Points on a hilly landscape, in no order, each with its height.
From any point a ball takes the steepest step (drop divided by distance) to one of its 2 nearest points. It stops when none of these is lower. Distance is the straight distance between rows; heights are no part of it.
z_447 h=2.63: [ -8   8   8  10 -38  -4  19  -7  -2  19  10  18  12  -8   1  -6  -7   4
   2   5 -21   7   8  -7  13  -8 -15  -8 -17   3  -7  -7 -33   9   1 -12
   1  -6 -10  -9 -19   6  15 -10 -12 -21   1  -5  11  -2   1  16  12   1
 -14  16 -24]
z_179 h=2.27: [ -1   3  -9  11 -38 -10   7  10 -23  11   5   0   0   9  13 -11   0   2
  -6  14 -28   0   3  14  11 -30  -9   3 -16  -3 -18  -4 -29  -9 -13  -9
  16  -4   8   6  -8   9  16 -15   7 -25  -5   0   4 -13   7  16   4  10
   0  11 -10]
z_669 h=3.93: [  9 -23 -23  27 -28 -11 -10  -1 -35   3 -10 -15  -5  13   8   7   7  11
  -3  21 -20 -10  -4  13   9 -12  18  -2  -9  -4 -32  12  -2  -5 -11  -8
  26  -9   8  -7   2  -8   0  -5  24 -11 -21  -1  -6 -13  10   8   0  13
   1   4  10]
z_985 h=5.31: [ 11  -2  -9  -9  45  -7 -26   3  10  -2  -3  -8 -16   4  -7   7   5 -10
  -2  -1  21 -11   8  -6 -12   9  18  14  12  17  22  -8  44 -14  -5  14
  17  26  18   4   9 -18  -4  14   6  21   1   6 -10  -1   4 -21  -9   6
  11 -32  32]
z_30 h=3.32: [ -6  -4  17  -4  -6   8  12  -5   0 -16  19  13   9  -4 -25 -10  -3   2
   9  -3 -28  13 -12  -1  -5  -6  -1  -8  17   2 -15  12 -21  22  12 -18
   2 -27 -11   0 -29  18   8  -9 -13 -11   4 -15  -8   0  -7  26   2 -14
  -9  20 -13]
z_645 h=5.53: [  5  -1 -17 -22  33 -13 -35   6  18  -3   7  12  -5  -6 -11  -4  20 -11
  -6  18  14  -8   3  -1  19   9  11  34 -10  20  16 -12  34 -15  -2  16
  24  29  22   8   1  -3  -3   8   6  10   6   9 -13   1  -4  -3   8  -3
  12 -16  35]
z_921 h=3.89: [ 10  -3  14 -12  20   7  -2  14   5 -35   9  21 -19   9 -10 -20  11 -20
   8  -1   7  21 -27  -3  -7  -6  -7  14   2   0  -5   1  -5  -7  12 -11
   6   5   4  33 -19  25  10  10   7 -20  15   1 -25  -6   2  -4  -3   0
  12  20  11]
z_897 h=5.02: [  7  -5 -10  -7  36  -7 -23 -15  -8  -4 -18 -19   2  -9 -11  24  -4   7
   1  -7  17 -15   1 -17 -25  11  22 -15   3  23   1   2  40  -5   7   4
   2  11  18 -14  11 -26   2   8   3  39 -21  14   0  -1   4 -16 -23   3
  -7 -28  13]
z_319 h=3.42: [-13  12   3  -5   6  -9 -17  -8  31  27  17   8  31   1   2  -2  11   5
  -7   4  13  -5  23  -3  24   4 -11  16 -24   2  20 -22  13  -1  -5  24
  -8  17  10  -1  25 -15 -22 -11 -14   8  14   7  10  13 -11 -11  10 -28
  -9 -13   6]
z_975 h=2.37: [ -2   7   7  -9 -20  -6   7   4   7   0  28  17  16   0  -8 -13   8   0
   7  23 -29   7   3   6   8 -10  -7  11  -2   9  -7  -3 -23  10   3 -15
  15 -10  10  -2 -28  16  18 -19  -7 -19  13  -1   2  -1  -6  29  11  -6
 -12  25  -7]
z_127 h=5.91: [  1  -1  13  12   6  14  17 -17  -1   9 -24 -12  21  -5   1  26 -13  16
   2 -18  18 -10   6 -11 -34   8  -2 -29  14   7  20  15  11   2  -2   8
 -21  -8  -6 -29  14 -25 -14   1  -9  35  -9   4  12  16  -4  -7 -14   6
  -7 -23 -23]
z_656 h=4.50: [ 13  15 -12 -21  21  -8 -19  22   4 -12   3   9 -21  18   7 -18   8 -25
  -2  11  21   3  -5   7  15 -13  -7  28 -13  -2  11  -8  19 -25   7  17
  20  28  23  21   2   1   1  13  14 -13  16   8 -16   0   3 -20  -4   1
  19  -6  28]
z_470 h=4.15: [ -2 -16   4   5 -15   4  12   4 -13  -9   5   0 -10   1  -4   0  -6  -1
   5   0 -12  11 -12  15  -4 -17   2  -7  10 -12 -21   8 -22   2  -1 -14
   3 -23  -8   5 -19  22  15 -10   1 -19  -4 -14  -3 -13   9  12  -1   7
   3  10  -6]
z_403 h=4.51: [  4 -20 -17   8  -1 -11 -11 -11 -16  -2 -16 -15  -1  -2   3  19  -4  20
   3  11  -6  -2   0 -10  -4   7  27 -14   0   7 -13   8  15  -7  -2   0
  15  -6   6 -18   1 -18 -10   2  13  15 -23   4  -5  -9   2  -1  -8   2
  -1  -7  11]
z_19 h=5.26: [ 10 -14 -23  -8  19 -10 -13   5  -8  -8 -11 -14 -19   2  -1   7  -3  -4
   2  10   5  -7  -7  -5  -2   5  21   6   7  10  -7   4  27 -19  -3  -1
  19   8   8   4  -2  -1   0   9  13   4 -10   2 -13 -13  10 -13  -3  11
  10  -7  27]
z_648 h=4.63: [ -2   0   3  23  12   0  -4 -11  11  23  -9  -5  14  -6  15  18   1   9
  -3  -4   8 -14  23  -8  -5  13   1 -12  -9  11  29 -11  19   3 -10  12
  -8   7  -2 -15  27 -36 -27  -1  -1  20 -12   7  13  14  -9 -13   1  -3
  -6 -26  -6]
z_835 h=2.93: [ -5   3  11 -10   0   6   3  -4  12 -10  28  17  20  -6 -18 -12   6  -1
   9  13 -23   9  -6  -3   5  -2  -2   6  14   5  -5   4 -15  22  10 -17
   5 -16   2  -3 -28  12   8 -18 -15  -8   9  -5  -4   6 -16  29   7 -20
  -9  25  -9]
z_844 h=4.01: [ -3   9 -13 -12 -15 -16 -18   6   2  21  22  -3   9  15  14 -15  11   0
  -5  21  -5  -3  14   5  26  -7 -25  19 -38  -8   2 -24   9 -14  -6  15
  11   8  16   8  13  -6   1 -11  -9  -6   5   2  -2   0 -10  -8   9  -5
  -5  -7  16]
z_354 h=4.94: [ 16   0   2 -16  45   3 -14  11  15 -31   2  13 -20  14 -12  -7  12 -12
  -1   4  19   6 -13  -5  -5   5  10  18  23   6  16   4  20 -12   8   8
   8  13  14  19  -7   3  -6  17   9   4  18   5 -32   4  -3 -16  -2  -3
  10   2  24]
z_918 h=5.28: [ -3 -11  11  -7  19   6   9   8   9 -14  -4   2 -21   4  -6   1  -4 -15
   1 -16  25   3 -14  -5 -13   5  -5   4  19  -4   5   4   9  -3  -4   1
 -18   9 -12  11  -2   8   2  19  -1   5  16  -7  -9   4   6 -19  -5   2
   7  -2   2]
z_301 h=3.08: [-12  19  14  24 -43  13  27  -3  -8  29 -10   2   4 -11  12   2 -15   4
  -4 -24 -13   6  14  -3  10   1 -27 -25 -21 -13  -3 -10 -30  15  -1  -4
 -18   2 -27  -5   8   7   7   0 -15 -19   1 -15  23  -8   8   2   2   4
  -5   5 -31]
z_453 h=6.07: [  1  -3  33  -9  -1  11  10  13  -6 -20   7  10 -17   6  -5 -23  -1  -9
  19 -16  -6  29 -27   7 -19  -3  -8   6   7 -17 -10   1 -31   9   5 -17
  -4 -14 -13  30 -11  31  12   8   9 -26   9 -12  -4 -18   4   5  -6   7
   8  21   3]
z_962 h=5.17: [-10   0  18  -1  -8  20  19   3 -18 -18 -14 -21 -23   1  -1  -8 -17  12
  14 -39   2  10 -19  17 -23   2  -6 -13  30 -29 -18  11 -26  18  12 -13
 -37 -31 -21   6   3  27   5  10   8  -4  -5 -17   7  -8  15  -2  -8  23
   4   6 -16]
z_605 h=3.60: [  3 -20 -21  16 -18 -18 -18   1 -20   4   3  -2   0   7   2   3  17  10
  -2  29 -18 -12  -1   9  17  -8  10   9 -18   0 -21   3   1  -6 -10  -5
  31  -3  13 -11  -1  -6   1  -3  15 -11 -11   2  -5  -7  -3  14   9   6
  -3   7  12]
z_72 h=4.37: [  4  10 -18 -21   9 -16 -15  15   1   5   7  -3 -12  11   8 -13   6 -18
  -3  12   8  -4  -2   1  22 -10 -14  27 -25   2   6 -12  17 -18  -3  16
  17  24  15  18   7   2   3   6   5 -15   6   2  -9   1   0 -17   3   2
  13  -7  22]
z_695 h=2.83: [ -1   9 -16   3 -43  -8   3  16 -28  17   8  -5  -8  12  25 -25   0  -3
 -11   9 -27   2  10  17  14 -32 -21   2 -27 -16 -13 -13 -21 -14 -17  -2
   7  -2   7  16   0   7  15 -16   1 -18  -4   2   6 -15   9  14  -2  12
  12   5  -4]
z_637 h=5.42: [  2  -1  -3 -30  33  -6 -19  -2  25  -8  14  10   7 -11 -15  -3  18  -5
   2  20   6  -4  -6  -8  16  14  12  30   4  12  11  -6  16   3   4   0
  10  14   9   6  -2   8  -1  -4  -4   4   9   6  -9   6 -21   8  12 -19
  -6  11  23]
z_473 h=4.90: [ -2  -5   2   2  25   0  -8 -23  20  10  -8   2  14  -6  -4  14   3  15
  -6   0  12  -8  10 -14  -5  12  10  -1   6   9  25  -5  14   0  -1   9
  -2   5   2 -15  20 -24 -18  -4  -6  22  -5  10  15  15 -19   0  -2 -18
 -13 -12   4]
z_951 h=5.43: [ 10  -3 -22  -8  30 -13 -33  17   2  -2  -1  -2 -20   5   0  -5   9 -17
  -5  10  16  -7   2   5   8   4  12  24  -8  14  16  -8  41 -24  -7  16
  28  28  24  10   4 -15  -3  15  15   8  -2   3 -15  -8   5 -18  -1  11
  24 -26  36]
z_890 h=3.31: [ -8   7   7  18 -51   3  24  -3 -14  25  -2   7   4  -9  12  -8 -10   5
  -1  -5 -24  10   5  -4  12 -10 -18 -15 -24  -5 -12  -9 -39   6  -5 -12
  -2  -4 -20  -3 -10  10  15  -9  -7 -24  -5 -10  17 -11   9  15   7   8
  -6  14 -29]
z_717 h=1.83: [ -4  11   3   3 -30  -7   9 -10   4  16  20  21  25  -8  -2  -6   3   6
   6  21 -24   0  11  -8  17  -4  -2   5 -14   9  -7  -4 -29  10   3  -8
   8  -8   2 -10 -21   4  12 -14  -8 -18   2   7  10   5  -7  21  15  -6
 -22  24 -18]
z_539 h=4.88: [ -9  -8   8   2 -14  15  16   3 -20 -13 -12 -16 -28  -4   7  -5 -13   4
  11 -30   5  10 -11  24 -15   0  -5 -12  20 -30 -20   5 -20  10   5 -11
 -22 -22 -17   8   2  24  12   8   9  -9  -6 -12  15 -16  20  -2  -8  28
  13   6 -11]
z_283 h=1.12: [-17  26  25  -5 -35   3  18  -5  23  30  14  14  17   2  -6 -11 -14  -2
   5 -18  -8  11  22 -10   5   3 -29  -6 -22  -3  17 -14 -27  23  11   2
 -16   9 -14  -7  -4  11   7  -2 -34 -11  34 -11  22   4   0  11  10 -16
 -16   5 -16]
z_96 h=5.68: [  2  -5  10   3  24   4   7 -16   7   8 -15 -22   8  -2   3  25  -8   9
   0 -20  27 -12   2 -15 -37   5  -2 -17  13  10  20   6  27  -7  -5   5
 -20   3  -1 -20  17 -23 -11   3 -12  34   0   8   8  14  -1 -15 -14   1
  -3 -20 -10]
z_943 h=6.34: [-11   5  22  19  -6  17  21  -4   9  11 -15  -1   5  -4  -6  14  -9   5
  -1 -27  17  -5   6  -1 -14   7 -13 -26  14  -9  16   7  -4   8   0  -3
 -22  -8 -24 -23  10  -5 -12  11 -24  17  16  -9  15  11  -2   0   2  -4
 -10 -12 -26]
z_410 h=2.35: [-11  27  13  27 -34  20  33   3 -11  22 -15 -10  -3  -7  12   2 -15   1
  -8 -39  -7   5  17  12   5   0 -28 -22 -10 -22  -7  -7 -23  12  -1  -1
 -25   2 -25   0  21   7   4   6 -15 -15   4 -12  28 -13  20  -2  -5  11
   5   2 -31]
z_551 h=5.50: [-11   2  32  -6   1  22  14   1 -12 -23  -6  -9 -16  10  -6 -16 -11   6
  25 -37  -2  20 -31   6 -28  -2  -9  -2  34 -25 -13  11 -33  19  14 -13
 -32 -29 -21  19  -2  32   4  17  11 -12   0 -16  -3  -6   8  -6  -8  14
   1  13 -11]
z_377 h=4.25: [  6 -17 -21  25 -23  -7  -5  -7 -29   3 -16 -18  -1   5  13  13  -5  18
   1  15 -14  -7   4   2   4   2  25 -16  -1  -1 -22  13   5  -5  -4  -3
  15 -12   2 -17   2 -16 -11  -1  21   4 -30   2  -6 -11  10   1  -4  11
  -1  -5   2]
z_108 h=5.80: [ -7   7  42  -6   1  17  15   7   0 -18   4   6 -13  10  -8 -20  -6  -5
  23 -30  -1  24 -24   1 -28  -1 -16   6  26 -22  -3   1 -36  15  11 -15
 -22 -14 -20  29   1  28   8  16   6 -21  13 -15  -3 -11   3  -8  -8   3
   1  17  -3]
z_183 h=4.64: [ 18  13  -2 -21  26  -6 -19  27  10 -31   8  19 -25  21   1 -20  17 -26
  -2  13  20  13 -16  10   6 -16  -7  25  -6  -1   7  -5  11 -23  16   4
  18  22  28  25  -6   9   4   9  16 -15  24  10 -24  -2   1 -13  -6  -3
  21   4  30]
z_156 h=5.44: [  4   3  11  -9  43   0  -3  -8  22   2   0 -19  -3  -1  -6  15  -1 -13
  -2 -25  34 -15  -1 -16 -37   7   2  -1  22  17  29   3  30 -11 -10   7
 -18  14  -1 -11  15 -12 -11  10 -20  33  15  15  -2  21   3 -21 -11   2
   5 -26   0]
z_399 h=4.23: [  8  -5 -10   5  -3  -3  -6 -19  -8  -5 -17   2  19 -12 -12  19  -8  18
   1  12 -14   0   3 -12  -2  11  41 -14   3  14  -2  19  -9   9   3   4
   8 -15   1 -27  -4 -16 -15  -4   8  18 -30   7   7   9 -19  17  -5  -6
 -15  -4  -8]
z_282 h=4.77: [  7 -21 -15   3  17 -11 -24 -20 -13  -5 -18 -10   6 -11  -1  23  -1  16
   2   8   3  -4   2 -17 -13  11  30 -18  -8  20  -5   4  28  -4   1   6
  12   3  15 -18   1 -27  -3   4  10  31 -32  16  -1  -4  -5  -4 -18  -1
  -2 -18  11]
z_143 h=3.05: [-14  15   7  -4  -1  -1  -9 -10  33  21  15  23  36  -4  -4   0   6   6
  -6   4  11  -5  21  -4  19   3  -5  14  -9   3  23 -13  -3   8   2  14
  -8  10   7  -6  11 -10 -12 -13 -16   6  13   6  15  16 -15  -1  13 -31
 -15  -6  -7]
z_956 h=5.30: [  7   2   5 -16  48  -3  -7  -9  27  -4   1  -7  -4  -1 -13  10   2  -9
  -7 -13  25 -13   0 -18 -23   8  10  11  23  19  29   0  27  -5  -7  10
  -9  16   4  -1  14  -9 -10  10 -14  29  16  13  -6  19  -7 -14  -7  -8
  -1 -19  12]
z_280 h=5.15: [  4   9   9 -22  50  -3 -14   6  36  -9  12   9  -4   4  -9   2  11 -17
  -8  -9  31  -8   3 -11  -6   7   6  25  18  17  35  -7  20  -4  -6  20
  -3  27   8   8   8  -3 -14  14  -8  18  30  14 -10  22  -6 -15   1 -13
   8 -17  14]
z_594 h=3.11: [-13  19   9  41 -25  24  31   5 -11  19 -23 -15   2  -8  14  10 -12   4
  -6 -36   3  -6  17  13   2  14 -25 -29  -2 -22  -6   4  -6   9  -6   0
 -30  -3 -27  -8  20  -5  -3  10  -9  -2  -4  -4  25  -8  25  -6  -3  17
   8 -11 -31]
z_571 h=6.87: [ -4  -5  -4  23 -27   9  23 -10 -20  -2 -21  -3   3  -7   3  14 -18  13
   2  -4  -5   1  -2  -2   0  -3   7 -32  12  -6 -18  16 -15   4   7  -5
 -14 -23 -19 -17 -12   2  -1  -2   0   0 -19  -8   4  -3  10   6   2   8
  -8   1 -23]
z_476 h=5.20: [  3 -28 -30   5 -13  -7  -3   3 -36 -10 -21 -33 -14   6  16  11 -10  10
   6   1  -5  -7 -15  14 -10  -8  22  -7  10  -6 -36  15  10 -10  -2  -9
   6  -8   6   4  -4   6   2  -7  32  -5 -26   2  -1 -18  28  -7  -9  23
  17  10  13]
z_978 h=5.27: [ -4  -4  10 -27  40   3  -6  -5  29 -12  12  11   8  -4 -18  -2   9  -4
  -2   0  10  -2  -8 -17  -3  11   5  20  22   8  19   2  13  10   2   0
  -9   8  -2   8   0   5  -4   0 -13  14  16   2 -12  16 -26   2   7 -24
  -5  10   7]
z_402 h=5.05: [ 12   6   8 -21  53   3 -16   7  28 -23   8  14  -9   7 -14  -6  15 -13
  -5   0  25  -1  -6 -10  -6   9  10  26  25  11  30  -2  22  -2   3  13
   3  21  12  15  -1  -1 -10  15   1  16  25  11 -26  16 -10 -11   0 -10
   9  -6  21]
z_606 h=4.55: [  3  -3 -14  18 -19   2   8 -16 -16   9 -23  -6  13  -9   7  18 -13  14
   2   9 -14  -6  15 -11   0   8  25 -22   2   8  -3  18  -6   7   0   5
   0 -18 -12 -25   3 -19 -17   0   5   9 -33   4   1   6  -6   1   2   6
 -11 -11 -17]
z_512 h=3.82: [  9  -5  -7   2  -5  -1  -1 -13  -5 -11  -2   6  23  -6 -15  10  -1  14
   0  18 -24   0  -8  -7   9   3  36  -8   8   9 -18  19 -17  16   9  -2
  10 -19   0 -21 -16  -5 -13  -8   7   5 -15   4   0  12 -16  29   4 -15
 -20  15  -8]
z_181 h=3.48: [  3   6 -26  22 -31  -6   4  14 -24  11   3 -20 -13  -1  32  -9  -4  -3
 -23  -3 -11  -2  14  27  15 -13 -22 -15 -26 -25 -15  -9   3 -14 -14   5
  -4  -1   2  12  19 -13   7 -10  12  -7 -16   0  11 -14  18  -8  -6  16
  23   0  -9]
z_35 h=3.66: [ -4  -4   9   7 -15   5  19  -8  -4  -8   5  11   4  -6 -17   0  -9   5
   3  -4 -17   9  -8   0   0  -7   1 -20  12  -4 -15   9 -24  14  11 -15
  -4 -26 -16  -6 -25  13   7  -6 -14  -8  -1 -13  -2  -1   0  19   3  -7
 -14  15 -17]
z_40 h=6.13: [ -2   3  24  16  -1  21  23  -8   3   9 -26 -20  15  -2  -1  17 -11  10
   5 -33  24 -10   2  -3 -31  13 -13 -32  17  -6  16  16   6   2  -5   1
 -29  -8 -20 -32  13 -14 -16   8 -20  32   7  -3  16  13   6  -2  -8   8
  -2 -23 -27]
z_523 h=6.29: [  5  -7  21 -12 -10   7   8  21 -14 -16   5  10 -24   2   6 -24   1 -13
  14  -7  -5  27 -26  15 -15 -12  -3   5  -8 -18 -14  -2 -28  -2  -1 -13
   3  -8  -5  34 -10  31  17   5  14 -27   5  -4   1 -18  12   9  -7  15
  18  23   4]
z_644 h=5.12: [  3  -8  -8 -11  26  -4   1   6   7  -7  -6  -6 -17   1  -1   6  -7  -9
  -1  -1  16  -3  -6  -8  -7   3   6   8  18   6   6   3  22 -12  -4   2
  -1  10   0   8   1  -1  -1  13   4   5   4  -2 -13  -2   6 -22  -2   5
   5  -4  15]
z_389 h=3.75: [ -9   7  -7 -15   2 -16 -23   0  19  18  17   4  16   3   1  -6  16   4
  -6  16   5  -3  15  -1  27   0 -13  26 -30   2   7 -22  16  -9  -3  17
   8  14  16   3  17  -7  -7  -6  -7   2   9   5   2   5 -10  -8  11 -16
  -5  -7  17]
z_442 h=6.69: [ -7  -1  13  13 -23  13  29 -13 -14  -9 -25   0  11 -12 -16  14 -20  15
   5 -15  -4   4 -10  -8 -10   6   4 -41  12   1 -12  23 -23  12  11 -10
 -27 -30 -26 -17 -12   5  -6   7  -7  13 -12 -15   7   6   1  11   1   3
 -19   4 -32]
z_419 h=4.82: [ 17  -1   6 -11  43   7 -20  21  12 -45   5  18 -24  21  -9 -14  17 -17
   0   4  23  15 -21   2  -8  -6   0  21  20  -1   5   2  19 -20  13  -3
  10  15  21  24  -5   7  -5  13  17  -1  22   7 -35  -4   1 -20  -5  -4
  19   6  30]
z_824 h=4.13: [  7   8 -18  34 -20  -2   4   7  -6  25  -6 -13   3  -8  33   9  -3   2
 -14   9  -7 -15  26   9  18  19   0 -17 -25   2   4  -7   4   5 -13  12
  -4   0  -7 -11  20 -35 -14  -3   9   8 -26  -1   6   2   2 -13   7  12
  -1 -22 -11]
z_647 h=2.84: [  3   1  -5 -30   8 -16 -20   8   7  -9  24   9   8  -3  -8  -6  27  -8
   8  35  -9  -2  -8   6  16   4   4  34 -15  10  -5  -6   6  -4   2  -5
  26  10  20   8 -11  20  12  -9   7 -16  14   6  -9   0 -19  17  10  -9
  -3  22  18]
z_734 h=3.43: [  5   0  -1  -1  -5   4   4 -13   1  -7  13  11  25  -6 -17  -2   2   7
   4  21 -27   0  -8  -6  13   0  21  -1  11   7 -17  11 -19  22  12 -10
   8 -19   0 -14 -23   4  -3 -15  -3  -5  -4   3  -1  13 -17  32   8 -20
 -23  23 -12]
z_654 h=4.24: [ -1   6 -18 -15  -7 -15 -10  12  -7  13  10 -10 -12  12  19 -14   3 -14
  -8  10  -3  -3   3   5  21 -14 -24  18 -29  -8   0 -15  12 -17 -10  11
   9  16  11  18  12  -2   6  -3   1 -14   2  -1  -2  -2  -1 -16   1   2
  13  -4  13]
z_883 h=3.62: [  6   3  19 -23   9  -2   3  15   9 -20  14  22 -14   8  -5 -22   9 -19
   9   2   3  25 -19  -3  -5  -5 -16  16 -12  -1   3  -8 -10  -2   7  -6
   2  11   2  29 -18  23  17   6   4 -24  22  -3 -13  -3  -2   1  -4  -5
  13  18   9]
z_86 h=1.84: [-18  18  18  -3 -19   2   7  -2  24  22  17  22  19   0  -9  -4  -8  -1
  -2 -11   2   6  19  -3   9  -2 -24   0 -13  -5  17 -13 -16  19   8   6
 -12   9  -5 -10  -5   4   5  -4 -30  -4  26  -7  15   9  -5   6   8 -19
 -10   0 -12]
z_679 h=7.02: [ -3   0 -11  36 -39  10  22 -10 -22  17 -13  -5   3 -12  18  11 -12   5
  -6   2 -13  -8  11  -4  12   0  -4 -24  -6  -7 -15   9 -17   4  -6  -6
  -7 -13 -21 -10  -2  -7  -1  -4   3 -13 -26  -3   4  -4  10  -3   7  14
  -3  -1 -29]
z_777 h=3.18: [  2   7 -24   2 -33  -8   0  13 -25  15  10 -14 -15  10  32 -23   1  -8
 -18   5 -20   0  13  24  15 -24 -28  -4 -30 -26 -13 -16  -5 -17 -19   7
   2   1   6  19  14  -2  13 -14   3 -14  -8   2   9 -13  11  -1  -8  13
  22   2  -2]
z_201 h=1.42: [  1   0  -1   6 -32 -10  13   7 -15   7  12  12   8   9   3  -9   7   4
   2  23 -34  -1   3  10   6 -25  -1   6 -11   9 -20   0 -30   0  -7 -16
  21  -8   9   0 -20  15  21 -18   6 -28   3  -1   2  -7   4  29  11   6
 -12  22  -8]
z_171 h=3.21: [  5 -17 -17 -11   3 -17 -21   3  -6  -6  13   4   2   1  -9   4  25   1
   3  35 -15 -10  -8   7  15  -2  10  25 -15   6 -16   0   9  -9  -5  -4
  35   6  17  -4  -7  10   8  -4  13 -13   2   4  -8  -3 -12  19  11  -2
  -2  14  20]
z_406 h=6.48: [ -9   5  21  12 -12  17  27 -11   4   4 -14   5   8  -6 -17   7 -13   7
   0 -23   7  -2   1  -5 -12   7  -9 -31  16  -6   6  12 -16  16  11  -9
 -23 -18 -28 -17   1   2  -6  10 -24  13   8 -15  10  11  -3   7   3  -7
 -21  -1 -27]
z_604 h=5.18: [  9  -4  -9  -6  45  -6 -25 -11   3   1  -9 -17  -7  -3 -10  18   0  -3
  -2  -8  19 -18   6 -13 -22   9  20  -2  11  23  15  -4  45  -8   0  10
   6  17  14  -7  14 -22   0   9  -4  34  -9  12  -3   3   4 -17 -19   2
  -2 -34  24]
z_517 h=2.56: [-16  18  14  -5  -6   8   1 -10  35  16  20  30  36  -8 -13  -6   0   1
  -3   1   9  -2  16  -7  13   7  -6   9   0   4  20  -7 -14  20   8   2
 -13   5  -1  -8  -5  -3   0 -16 -26   6  18   4  18  18 -17  12  12 -33
 -22   7 -15]
z_619 h=5.39: [  6 -21 -21  -6   6  -9  -3   5 -15 -12 -13 -20 -17   5   3  10  -7  -2
   5   7   3  -3 -17   4  -4  -1  17   1  12  -1 -18  12  11 -16  -2  -5
  10  -4   3   7  -6   9   3   0  17  -6 -12  -1 -12 -14  14 -11  -4  14
   9   8  17]
z_311 h=5.09: [ -6  -8   3 -12  27   1  -3 -13  27   1   3   6  11  -4 -11   9   4  12
  -7   3  12  -3   3 -11  -2   7   6   8  15   5  20  -3  10   4   1   3
  -5   4  -1  -9  10 -11 -10  -6 -11  17   8   3   6  15 -21   4   6 -25
 -11   1   5]
z_7 h=4.40: [  3   2  -7  29  -3   5   3  -7   2  27 -11  -7  13  -9  24  15  -3   4
  -7   1  -5 -19  34  -1   3  22   4 -19 -15  11  21  -5  10  12 -14  12
  -9  -4 -11 -16  25 -39 -22  -2   1  18 -26   4  10  11  -6 -11   5   8
  -8 -32 -12]
z_750 h=3.23: [  4   5   9 -31  13  -9  -7  10  14 -18  27  17   3   2  -6 -14  18 -14
  11  20  -5  13 -12  -2   4   1 -10  26  -6   8   6  -3  -2   2   5  -6
  13   8  11  18 -20  22  14  -7   4 -23  18  -1 -17   3 -16   8   4 -12
   5  28   8]
z_190 h=4.58: [-10 -15  -2   9 -18  11  12   2 -17  -8 -11 -12 -20  -3   8   3 -13   1
   3 -16   5   7  -7  19  -6  -7  -3 -12  16 -23 -18   6  -9  -2  -2  -9
 -12 -18 -11   1  -4  14  12  -1   6  -8 -10 -12  10 -17  17  -2  -5  18
  14   3  -8]
z_598 h=3.79: [  6  11 -23  35 -34  -2   7   9 -20  18  -1 -15  -4  -3  31  -1  -7   1
 -21   6 -11  -7  16  18  22   1 -14 -19 -25 -13 -11  -5  -6  -5 -12   4
  -3  -1  -1   0  13 -22  -3 -10  11  -7 -21  -1   7  -6  12 -11   1  14
   8  -6 -15]
z_161 h=4.91: [ -7 -21 -18  12 -18   5  10  -1 -29 -10 -20 -25 -13   0  15  11 -16  14
   3 -10   2   0 -10  15 -10  -5   8 -19  17 -15 -29  13   1  -4   2  -7
 -13 -19  -3  -6  -8   7   3  -9  19   0 -23  -4   4 -16  24  -1  -7  22
  16   3  -7]
z_193 h=5.51: [  6  -5  -7 -27  44  -3 -30  -6  27  -9   4  11   3 -11 -16  -3  20  -8
  -6  16  12  -9  -2 -11  15  17  21  30   6  20  17  -8  26  -3   0   7
  13  23  16   5   0   3  -3  -2  -4  16   7  11  -8   6 -17   8   7 -16
  -2  -7  31]

For each start below, name the point where the ball stops.
z_551 | z_190
z_619 | z_190
z_470 | z_717
z_280 | z_283
z_512 | z_717
z_403 | z_647
z_143 | z_283
z_442 | z_283
z_311 | z_201
z_645 | z_647
z_656 | z_283
z_824 | z_201
z_679 | z_201

Two balls start at each pair of points below. Name the first point that both come to, or write -.
z_127 / z_918 | z_354
z_319 / z_193 | -
z_897 / z_399 | -
z_606 / z_571 | -
z_183 / z_637 | -
